A landscape with many peaks, sampled at points; each row gives a point and its height.
From any point a climber steps to the highest of the 4 points nearest to it. It stops when none of these is higher. Distance is the straight distance between rows; heights are no part of it.
k_894 height 1.60: [ 62 108  92 106  91  86 106 114 117  73  70 108 108 128 103]
k_951 height 5.65: [107  61  93 117 123  76 111  87 106  97 135  92  97  95 143]
k_999 height 0.62: [ 98  82 117  85  99 105  96 100  97 118  87 101  88  87 110]
k_524 height 6.15: [ 49 112  92 105  89  87 106 116 104  59  81 105 114 129 102]
k_829 height 2.49: [116  79 115  87 111  93  99  94  95 123 114  94  84  83 119]
k_559 height 5.84: [127 118  99  98  90 127  95  97 108 117  74 113 100  98  77]
k_329 height 5.12: [105 124  64 107 106  90 100 107 136 108  84 121  90 130  71]
k_362 height 2.76: [ 93  95 108  96  92 111 101 104 112 109  70 111  97 100  95]
k_792 height 5.76: [ 60  68 112  96 104  91 100 110  82  89 113  88 105  88 119]
k_230 height 0.56: [ 83  78 114  90  99 102  98 106  97 111  90 101  94  88 113]
k_686 height 3.22: [141 106 114  84 100 110  91  88  85 127 114  91  91  82  98]
k_29 height 0.36: [ 73 111  89 107  94  87 104 109 128  85  69 112 102 128  97]
k_619 height 5.60: [127 116 105  93  89 128  92  94  98 119  84 109 101  90  79]
k_383 height 1.95: [ 98  92 113  91  94 110  98 101 107 115  75 108  94  95 100]
k_422 height 3.88: [171 127 114 101  99 103  94  81  82  99 147  60 101  76  97]
k_17 height 0.94: [125  89 118  82 103 104  94  92  91 126 108  96  87  82 110]
k_722 height 6.49: [ 51  78 111  98  96  98 104 110  82  79 102  93 108  94 111]
k_821 height 5.85: [ 81  63  85 135 120  70 113  83  84  79 148  88 118 104 136]
k_652 height 5.01: [147 126 103  94  86 130  78  88  85 114 101  88 112  81  72]
k_899 height 3.80: [150 113 114  85  98 110  89  86  83 124 124  83  93  82  96]
k_384 height 6.17: [ 73  61  98 110 117  77 102  95  85  89 137  84 105  92 130]
k_974 height 5.64: [140 127  97  97  90 133  85  94  91 114  90  99 111  87  68]
k_796 height 5.55: [ 61  66  96 113 113  79 106  95  72  79 145  84 112  95 121]
k_209 height 4.79: [ 47  90 109 100  91  98 107 114  80  68  95  96 114 101 109]
k_92 height 4.28: [104 103 102 100  94 113  99 101 115 114  66 115  96 104  89]
k_706 height 5.72: [128 128  80 107  96 121 101 101 120 110  77 120 100 110  65]
k_595 height 5.38: [103 113  95 102  95 109 104 104 126 107  66 115  95 113  87]
k_285 height 2.59: [ 80 104  97 104  92  98 106 109 124  94  64 112  99 117  98]
k_207 height 3.12: [136  89 113  90 114  92 102  88  97 124 131  93  81  84 121]
k_313 height 4.97: [ 83  62 112  97 113  83  99 100  92 103 120  88  94  86 127]
k_191 height 5.39: [ 70  62  91 120 118  73 108  90  79  83 147  84 111  97 131]
k_861 height 0.17: [ 68 116  78 107 101  77  99 111 130  84  76 109 103 136  95]
k_590 height 5.68: [119 124  83 105  96 115 101 103 122 111  73 121  96 111  72]
k_34 height 4.39: [ 95  62  97 108 123  73 108  94  99 100 135  89  95  91 138]
k_200 height 3.91: [160 126 112  93  93 108  81  84  75 109 133  65 105  76  89]
k_387 height 3.50: [133  77 108 100 125  87 109  85 105 114 134  94  85  89 132]
k_663 height 3.24: [ 43 112 102 106  81  96 115 114  77  50  97 104 119 116 101]
k_113 height 4.85: [ 95 117  80 107 100  93 103 107 135 102  70 118  93 125  83]
k_35 height 4.08: [103  65 108  99 116  82 101  96  98 110 127  89  90  89 132]
k_183 height 4.84: [ 58  80 111  98  94  99 103 111  92  83  89  97 106  95 112]
k_953 height 3.25: [ 46 130  89 104  84  78 109 114  88  46  95 109 120 137  99]
k_38 height 3.66: [ 41  98 108 102  89 105 113 113  69  56 109 102 118 103 102]
k_711 height 4.29: [110 106 105  92  91 119  99  99 108 118  72 112  95  98  88]
k_988 height 5.56: [ 46  79 109 101  98  97 108 109  72  73 115  93 114  93 111]
k_154 height 1.81: [102  79 118  88 104  99  95  98  96 119 100  98  87  85 114]
k_247 height 0.26: [ 76  74 115  91 103  96  97 106  96 106  93  94  96  88 117]
k_708 height 3.95: [154 122 112  88  93 115  81  86  77 119 121  76 103  77  88]
k_379 height 1.50: [ 58  99 101 104  90  96 106 113 106  72  73 105 107 114 104]
k_647 height 5.25: [ 47  75 103 104 104  92 105 100  62  73 140  88 116  94 112]
k_219 height 6.31: [ 96 112  92 104  95 104 103 106 129 104  64 119  96 121  86]
k_417 height 6.18: [ 61  86 108  98  92 101 104 112 102  87  78 101 103 102 107]
k_415 height 5.58: [120 131  72 111 106 105 101 105 129 109  83 121  93 120  68]
k_65 height 5.51: [117 133  65 108 107  99  98 105 133 111  90 121  91 123  63]
k_400 height 0.78: [118  99 114  86  95 117  92  95  96 127  88 105  92  87  95]
k_193 height 3.77: [ 47 109  99 105  86  92 109 115  93  56  83 103 116 121 102]
k_795 height 6.26: [134 122  98  96  89 130  92  94 100 116  83 109 105  93  72]
k_588 height 5.73: [138 138  73 111  97 122  98 103 115 106  88 115 104 108  59]
k_545 height 5.43: [110 123  75 106 100 100 103 104 133 107  77 123  93 122  75]
k_221 height 3.86: [100  71 111  92 113  85  98  97  97 117 118  92  87  86 124]
k_215 height 4.42: [142 119 111  88  90 127  83  90  82 122 104  91 102  83  80]
k_831 height 5.63: [135 137  62 111 103 108  99 107 126 108  93 118  94 117  57]
k_715 height 3.40: [153  94 110  94 118  97 108  83  97 117 138  89  81  83 120]
k_806 height 3.87: [161 117 115  91 102 105  94  82  82 117 137  77  91  78 101]
k_50 height 2.04: [ 72  95 106 102  91 101 105 111 111  91  69 106 102 108 105]
k_413 height 2.86: [ 54 119  85 106  92  76 101 115 114  64  78 107 113 137 100]
k_596 height 5.86: [136 130  87 105  93 131  93  98 107 107  83 109 108  98  61]
k_764 height 4.12: [113  67 103 106 125  77 107  89 101 108 132  92  90  89 136]
k_538 height 3.69: [149 105 116  87 103 102  94  86  87 123 129  87  85  82 105]

Call two points neighbours if one is among the 4 nearest of the other. Go from one point of each pair to the other, from neighbour to neighbour, staying as high as possible. Name the lowest point that can't be avoided.
k_951, k_219 => k_715
k_795, k_524 => k_663
k_722, k_384 => k_647

Two climbers start at each pair of points below. Name the first point that both come to, or write never.
k_379, k_663 => k_722
k_50, k_711 => never
k_415, k_92 => never
k_65, k_383 => k_795
k_230, k_35 => never
k_999, k_400 => k_795
